Each scene shows the same named points in several views. A view is turned or mirrored, and shifted as a whole, has a little noise and may leave points out.

Scene 1
View 1
j_836: [ 1.39  1.72  1.59  2.02 -0.08  2.68 -0.12  1.00 -0.59 -0.56  0.47  0.91
  0.12 -0.61 -0.45 -5.17  1.59 -2.44  0.45 -0.52 -1.38 -0.01  1.37 -0.14
  3.43  3.17  0.16  1.75  3.06 -1.76 -1.69  1.27  2.29 -0.23 -3.24  1.96]
j_508: [-1.04  0.21  1.53  0.06 -0.39  1.72  0.00 -0.74 -1.60  0.46  0.56 -2.81
 -0.87  0.14  2.98  0.74  1.76  1.97 -2.56  2.02  1.24  0.12  0.46  2.08
 -0.64 -0.07 -1.40 -3.27 -1.43 -1.04  0.92 -0.33 -0.25  1.34 -1.73  2.43]
j_950: [ 1.31  3.52  0.96  0.63  2.07  1.72 -0.68  1.47 -0.43 -0.94  1.56  0.66
  1.13  0.39  0.10 -3.58  1.49 -2.19 -0.50 -0.61  0.94 -0.12  2.14  1.49
  1.24  2.79  1.35  0.84  1.33 -1.47 -1.80  0.43  1.74 -0.66 -3.34  2.69]
j_148: [-0.09 -1.34  2.59  0.79 -2.35  2.95 -0.58  0.69 -0.11 -0.93  1.66 -0.68
 -0.90 -1.05  2.08 -3.65  2.45 -0.63 -0.99  2.50 -2.93 -0.34 -0.39  1.36
  3.16  1.06 -0.60  0.04  1.47 -1.66 -0.36 -0.27  1.31 -0.05 -2.73  1.73]
j_958: [-0.24 -0.57  2.49  0.77 -1.76  2.59 -0.42  0.27 -0.81 -0.64  1.50 -1.03
 -0.86 -0.58  2.32 -2.93  2.15 -0.22 -0.96  2.31 -1.76 -0.12  0.01  1.79
  2.08  0.79 -0.68 -0.48  0.82 -1.53 -0.23 -0.40  0.91  0.16 -2.56  1.93]
j_433: [-0.63  1.15  1.46 -1.02  0.87  1.73 -0.90  0.30 -0.63 -0.84  2.65 -1.50
  0.12  0.86  2.66 -0.76  2.07  0.54 -2.17  2.07  0.65  0.14  1.10  3.17
 -0.19  0.24  0.28 -1.84 -1.50 -1.25 -0.21 -1.21  0.19 -0.21 -2.85  2.65]
j_318: [ 0.66  2.57  0.26  3.64  0.83  1.89  1.40 -0.26 -2.71  1.96 -3.35 -0.49
 -0.38 -0.57 -1.50 -2.36  0.47  0.02 -0.10 -2.09  1.85 -0.21  2.65 -2.38
  1.33  3.34 -1.71 -0.43  2.73 -0.20 -0.39  2.81  1.58  1.55 -2.20  2.74]
j_389: [-1.06 -0.30  1.83 -0.49 -0.69  1.97 -0.47 -0.41 -1.05 -0.17  1.67 -2.63
 -0.88  0.10  3.61  0.12  2.24  1.82 -2.36  2.64 -0.24  0.20  0.17  2.86
 -0.40 -0.35 -0.80 -2.79 -1.29 -1.15  0.45 -0.80  0.00  0.95 -2.21  2.48]
j_99: [-1.27 -1.55  2.42  0.82 -2.61  2.30  0.42 -0.52 -1.68  0.62  0.39 -2.84
 -1.68 -0.61  3.32 -0.19  2.26  2.25 -2.39  3.27 -1.40 -0.09 -0.59  1.59
  0.90 -0.76 -1.94 -2.53 -0.60 -0.93  1.18 -0.34 -0.01  1.44 -2.00  2.29]
j_478: [-0.09  1.24  1.31  1.99  0.05  2.23  0.65 -0.28 -2.00  0.83 -0.86 -1.29
 -0.52 -0.38  0.81 -1.39  1.20  0.78 -1.35  0.08  0.80  0.07  1.32 -0.24
  0.85  1.81 -1.10 -1.34  0.82 -0.57  0.07  1.33  0.92  1.05 -2.40  2.47]
j_360: [-0.40 -0.96  2.24  2.19 -2.44  2.55  0.38 -0.23 -1.62  0.69 -0.42 -1.64
 -1.56 -0.88  1.88 -1.84  2.15  0.89 -1.15  1.49 -1.46 -0.31  0.02  0.09
  2.40  0.89 -1.79 -1.36  1.14 -1.04  0.49  0.71  0.77  1.41 -2.15  2.05]
j_690: [ 0.13  0.43  1.99  1.14 -0.90  2.65 -0.06  0.74 -0.76 -0.38  0.90 -0.89
 -0.60 -0.60  1.22 -2.95  1.83 -0.56 -0.80  1.27 -1.15 -0.34  0.42  1.06
  2.31  1.74 -0.39 -0.16  1.40 -1.49 -0.71  0.29  1.38 -0.01 -2.77  2.25]
j_266: [-0.49 -0.87  2.99 -1.52 -1.15  2.81 -1.65  1.00  0.73 -1.97  4.51 -1.23
 -0.56  0.00  4.06 -2.32  3.22 -0.55 -1.92  4.12 -2.79  0.08 -0.79  4.45
  1.77 -0.36  1.04 -0.88 -1.00 -2.36 -0.67 -2.36  0.57 -0.97 -3.19  1.87]
View 2
j_478: [-0.98 -0.13 -0.74  2.06 -1.10 -0.65  1.11 -0.85 -2.70 -1.74  0.24 -0.85
  0.29  0.94  2.27 -2.27 -2.10  0.24 -0.76 -3.08  1.21  0.83 -0.29 -2.45
 -0.95 -0.38  0.73 -3.05 -0.84  2.50  0.68 -0.54  0.92 -1.39  2.54 -1.05]
j_148: [-1.06  1.10 -3.13  1.18 -0.64 -1.42  1.62 -0.95 -1.59 -2.71  2.96  1.61
 -0.46  2.29  0.37 -0.57  0.98  0.41 -2.61 -1.26 -0.91  1.12 -0.88 -2.86
 -0.37 -2.10 -2.04 -1.73 -0.53  1.95  1.00  0.58  0.37  1.43 -0.01  0.40]
j_958: [-1.52  0.38 -2.41  0.81 -0.36 -1.09  1.57 -0.45 -1.64 -2.53  2.18  1.15
 -0.21  1.77  0.70 -1.08  0.53  0.17 -2.17 -1.56 -0.39  0.94 -0.80 -2.37
 -0.24 -1.76 -1.24 -2.30 -0.51  2.15  0.87  0.76  0.83  1.23  0.45  0.30]
j_360: [-0.25  0.26 -2.35  1.16 -0.95 -1.46  1.35 -0.80 -3.05 -1.87  1.44  0.73
  0.03  2.29  1.43 -1.75 -0.42  0.08 -2.05 -3.52  1.12  0.22 -0.63 -1.90
  0.08 -0.93 -0.89 -3.24 -0.79  2.67  1.93 -0.81  0.60  0.35  0.96 -1.03]
j_389: [-2.23 -2.39 -0.07  0.37  1.27 -0.05  3.62  1.01 -1.82 -2.63  0.45  0.35
  1.41  1.30  0.71 -2.75  0.62 -0.36 -0.99 -2.88  0.46  0.26 -0.89 -0.96
  0.91 -1.41  0.99 -2.77  0.19  1.89  1.12  0.82  2.31  0.79  0.17  1.11]
j_836: [-1.15  2.87 -3.03  3.11 -2.77 -1.18 -0.70 -2.69 -1.89 -2.23  2.83 -0.40
 -0.77  0.99  2.14 -0.32 -2.08  1.00 -1.64  0.03 -1.70  2.05  0.24 -4.88
 -3.39 -1.65 -1.19 -1.46 -2.08  2.62 -1.01  0.58 -0.71 -1.42  2.47 -0.39]
j_99: [-1.01 -1.43 -0.99  0.40  0.25 -0.60  2.63  0.30 -2.49 -1.99  0.64  0.52
  0.64  2.07  1.13 -2.15  0.42 -0.22 -1.26 -3.65  1.10  0.12 -1.09 -1.19
  0.63 -0.93 -0.12 -3.34 -0.25  2.18  1.97 -0.31  1.90  0.68  0.56 -0.28]
j_318: [ 0.13  0.86 -0.93  3.81 -3.19 -1.25 -0.38 -2.17 -4.18 -0.96 -0.46 -2.18
  0.12  0.41  3.87 -1.98 -4.27  0.58 -0.39 -3.67  1.56  1.43  0.30 -3.91
 -2.70  0.24  1.05 -3.42 -2.44  2.98  0.21 -1.58  0.09 -3.40  4.58 -2.48]
j_266: [-3.83 -1.25 -1.40 -0.27  1.30  0.55  3.56  0.95  0.50 -4.23  3.23  1.28
  0.88  0.90 -0.74 -1.30  2.57  0.08 -1.48  1.07 -2.38  1.65 -0.72 -1.93
 -0.16 -3.29 -0.78 -0.69  0.70  1.15 -0.41  2.90  1.65  1.84 -1.08  3.31]
j_508: [-2.42 -2.66  0.25  0.32  1.15 -0.14  3.68  1.21 -2.36 -2.19 -0.28 -0.22
  1.31  1.16  0.95 -3.20  0.01 -0.14 -0.31 -3.74  1.52  0.03 -0.88 -0.86
  0.88 -1.01  1.16 -3.31  0.07  1.82  1.33  0.06  2.37  0.22  0.99  0.37]
j_950: [-2.72  0.57 -1.05  2.95 -1.46 -0.07  0.76 -1.59 -1.07 -2.94  1.68 -1.43
  0.58 -0.55  1.85 -1.13 -1.91  0.67 -0.44  0.77 -1.68  2.73  0.55 -4.42
 -3.29 -2.13  0.51 -1.18 -1.26  1.87 -2.11  1.79  0.16 -2.30  2.73  0.99]
j_690: [-1.20  0.73 -2.16  1.77 -1.18 -0.85  1.22 -1.00 -2.13 -2.52  2.10  0.06
 -0.09  1.38  1.30 -1.09 -0.49  0.41 -1.78 -1.37 -0.49  1.27 -0.37 -3.07
 -1.21 -1.65 -0.79 -2.09 -0.88  2.15  0.33  0.54  0.47 -0.09  1.43 -0.01]
View 3
j_836: [ 2.33 -3.76  1.05  1.94  3.41 -2.43 -1.93  1.27 -0.06 -0.85 -3.51 -1.14
  0.25  0.43  2.64  1.34  0.87 -1.13  2.01 -0.77 -3.10  3.02  0.85 -1.23
  2.90 -1.55 -2.97 -1.48 -3.08  4.11  4.58 -0.28  1.05  0.93  1.87  0.39]
j_433: [ 1.76 -1.11  0.33 -2.74  2.14 -1.19 -3.77 -1.85  0.31  0.07 -1.94 -2.09
 -1.64  0.62  2.13 -1.01  0.34 -1.04 -0.73 -2.42 -0.80 -0.61  1.01  0.02
  0.84 -0.31 -0.66  1.95  2.10  0.77  2.24 -0.71 -0.72  3.49  0.18 -1.43]
j_318: [ 3.03 -1.24  0.80 -0.51  5.31 -3.48 -1.65  0.87  0.76 -1.36 -3.27 -2.00
 -0.49 -1.44  2.15  4.14  0.49 -2.89 -1.30  0.25 -1.16  1.30 -1.96  0.16
  1.22 -1.51 -3.16 -0.36 -5.89  0.57  5.88 -1.97  2.66 -1.56  1.42 -0.95]
j_950: [ 3.28 -3.69  1.16 -0.15  4.15 -1.61 -2.74  0.48  1.20 -0.78 -2.35 -1.59
 -0.57  1.32  1.78  0.08  1.17 -0.83  0.48 -2.41 -2.57  2.57 -0.38 -0.98
  1.61 -0.83 -1.48 -1.31 -1.48  2.38  4.73  0.33 -0.85  2.26  1.08  0.61]
j_266: [ 0.29 -1.69 -0.20 -1.15 -0.30 -0.71 -3.06 -1.98 -1.34  1.04 -2.58 -1.31
 -0.63  1.06  3.07 -2.57  0.60 -0.07  1.77 -2.28 -1.92 -0.52  3.74 -0.73
  2.12 -0.07 -0.58  1.87  4.35  3.58  0.45 -0.46 -0.58  4.65  0.04 -1.88]
j_508: [ 0.98  0.60 -0.14 -3.34  2.14 -2.05 -2.89 -1.87 -0.16  0.28 -2.46 -2.32
 -1.93 -1.02  2.29  0.68  0.21 -2.02 -1.94 -1.28  0.06 -1.93  0.91  0.62
  0.49 -0.67 -1.17  3.66  1.55 -0.29  1.95 -2.06  0.61  1.83 -0.11 -3.15]
j_389: [ 0.82  0.23 -0.32 -2.74  1.39 -1.78 -3.26 -2.15 -0.50  0.31 -2.37 -2.24
 -1.39 -0.44  2.47 -0.03  0.16 -1.62 -1.16 -1.40 -0.51 -1.80  1.79  0.43
  0.77 -0.68 -1.25  3.47  2.28  0.42  1.50 -1.64  0.48  2.66  0.06 -3.20]
j_360: [ 0.39 -0.28 -0.19 -0.49  1.81 -2.56 -1.62 -0.71 -1.39 -0.36 -3.48 -1.55
 -0.37 -1.34  2.92  2.04 -0.14 -2.07  0.29  0.60 -1.29 -0.66  2.09  0.07
  1.88 -0.90 -2.38  2.10 -0.84  2.51  2.69 -2.34  2.81  0.61  0.93 -2.88]
j_478: [ 2.03 -0.82  0.30 -1.19  3.37 -2.69 -2.30 -0.14 -0.05 -0.68 -3.18 -2.00
 -0.60 -0.95  2.31  2.23  0.26 -2.20 -0.95 -0.41 -0.94 -0.04  0.11  0.09
  1.31 -1.05 -2.26  1.19 -2.03  0.80  3.94 -1.69  1.84  0.17  0.83 -2.08]
View 4
j_318: [-2.43 -2.06 -0.40 -2.10 -0.70  2.19  0.14  2.83  3.17  1.90  2.10  3.66
  2.29 -2.56 -3.91  1.77  1.88  3.39  4.17 -0.80 -0.17 -1.50  4.57 -2.07
 -1.02 -2.91  1.23 -2.24 -0.62 -1.12  0.07  0.53 -1.55  4.78 -1.39  0.56]
j_148: [-0.29  1.46 -0.53  0.47 -2.19  0.55 -1.63  0.04  0.68  0.89  1.22  1.87
  3.28 -0.49  0.58  0.17  1.02  1.37  0.86 -0.45 -0.17 -1.22  2.85  0.91
  0.52  2.19  2.56 -1.01  2.14 -4.39  2.10 -0.10 -1.29 -0.72 -2.72 -2.68]
j_266: [-2.12  2.32 -0.27  0.01 -2.35 -0.70 -1.24 -2.29  0.06 -1.16 -0.21  0.80
  2.17 -0.85  2.40 -0.29 -0.24 -0.09 -0.72  0.70 -0.45 -0.19  2.60  2.50
  0.69  4.21  0.89 -2.69  4.70 -5.99  3.34  0.01 -0.34 -2.27 -2.65 -2.51]
j_950: [-3.04  1.18  0.75  0.21 -2.33  0.89  1.08  0.90  1.65  0.63 -0.43  2.05
  2.94 -2.24 -1.09  0.84  0.14  0.95  1.75  0.78 -0.73 -1.31  3.11 -3.05
  0.61 -0.04 -1.22 -1.65  1.16 -2.35  2.80  1.61  1.16  1.42 -1.47  1.84]
j_478: [-2.51 -1.15 -0.74 -2.27 -0.72  1.29 -0.49  0.79  2.51  0.60  1.73  2.74
  1.42 -2.43 -2.05  0.80  1.16  2.61  2.91 -0.31 -0.39 -0.22  3.78  0.48
 -0.96 -0.74  1.46 -2.96  1.44 -2.91  1.02  0.06 -1.92  2.75 -1.79 -0.87]
j_508: [-3.65 -1.30 -1.55 -3.35  0.18  0.55 -1.08 -1.34  2.10 -1.55  1.26  2.08
  0.01 -2.93 -0.65  0.50  0.75  1.86  1.48  0.01 -0.49  1.30  4.09  3.36
 -1.53  1.06  0.71 -4.86  3.81 -5.06  1.59 -0.87 -2.12  1.21 -2.08 -1.69]
j_836: [-0.68  1.15  0.41  1.09 -2.52  1.56 -0.05  2.25  1.37  1.99  1.07  2.79
  4.38 -1.01 -1.21  1.09  1.19  1.80  2.23 -0.43 -0.06 -2.71  2.97 -3.19
  0.98 -0.44  1.07 -0.33 -0.15 -1.86  1.91  1.15 -0.07  1.35 -1.83  0.07]
j_958: [-1.03  0.73 -0.69 -0.37 -1.73  0.78 -1.27 -0.04  1.12  0.20  1.22  1.93
  2.76 -0.97  0.14  0.18  1.18  1.40  1.17 -0.38  0.08 -0.91  3.29  1.31
  0.34  1.85  1.96 -2.14  2.27 -4.28  1.95 -0.09 -1.54 -0.25 -2.54 -2.27]
j_690: [-1.54  0.60 -0.36 -0.35 -1.51  0.71 -0.84  0.47  1.16  0.64  1.12  2.18
  2.86 -1.21 -0.47  0.51  0.83  1.68  1.68 -0.01 -0.19 -0.99  3.33  0.08
  0.36  1.00  1.61 -1.64  1.84 -3.58  1.65  0.19 -1.17  0.56 -2.43 -1.27]
j_99: [-2.22 -0.85 -1.54 -2.37 -0.46  0.38 -1.41 -0.72  2.00 -0.50  1.79  2.06
  1.16 -2.13 -0.70  0.28  1.27  2.00  1.79 -0.53 -0.39  0.46  3.84  3.17
 -1.23  1.44  2.28 -3.75  3.02 -4.91  1.31 -0.77 -2.50  1.07 -2.34 -2.49]
j_433: [-4.27  1.01 -0.67 -2.01 -0.95 -0.17  0.00 -2.46  1.37 -2.21 -0.57  1.26
  0.51 -2.68  0.93 -0.18 -0.33  0.52  0.04  1.11 -0.97  1.16  3.45  2.01
 -0.54  2.57 -1.10 -4.28  4.90 -5.44  3.22 -0.08  0.01 -0.23 -1.80 -0.57]
j_360: [-1.49 -1.41 -1.45 -2.12 -0.71  1.21 -1.97  1.00  2.31  0.75  2.50  2.54
  1.38 -1.76 -1.60  0.70  2.09  3.17  2.88 -1.01 -0.09 -0.49  4.02  2.28
 -1.03  0.51  3.30 -2.57  1.65 -3.68  0.59 -1.14 -3.22  1.75 -2.47 -2.98]

In a view up to two points have been moved. Name them for each view, in the order of its rows, or write -.
view 1 -> j_99
view 2 -> j_266
view 3 -> -
view 4 -> j_433, j_360
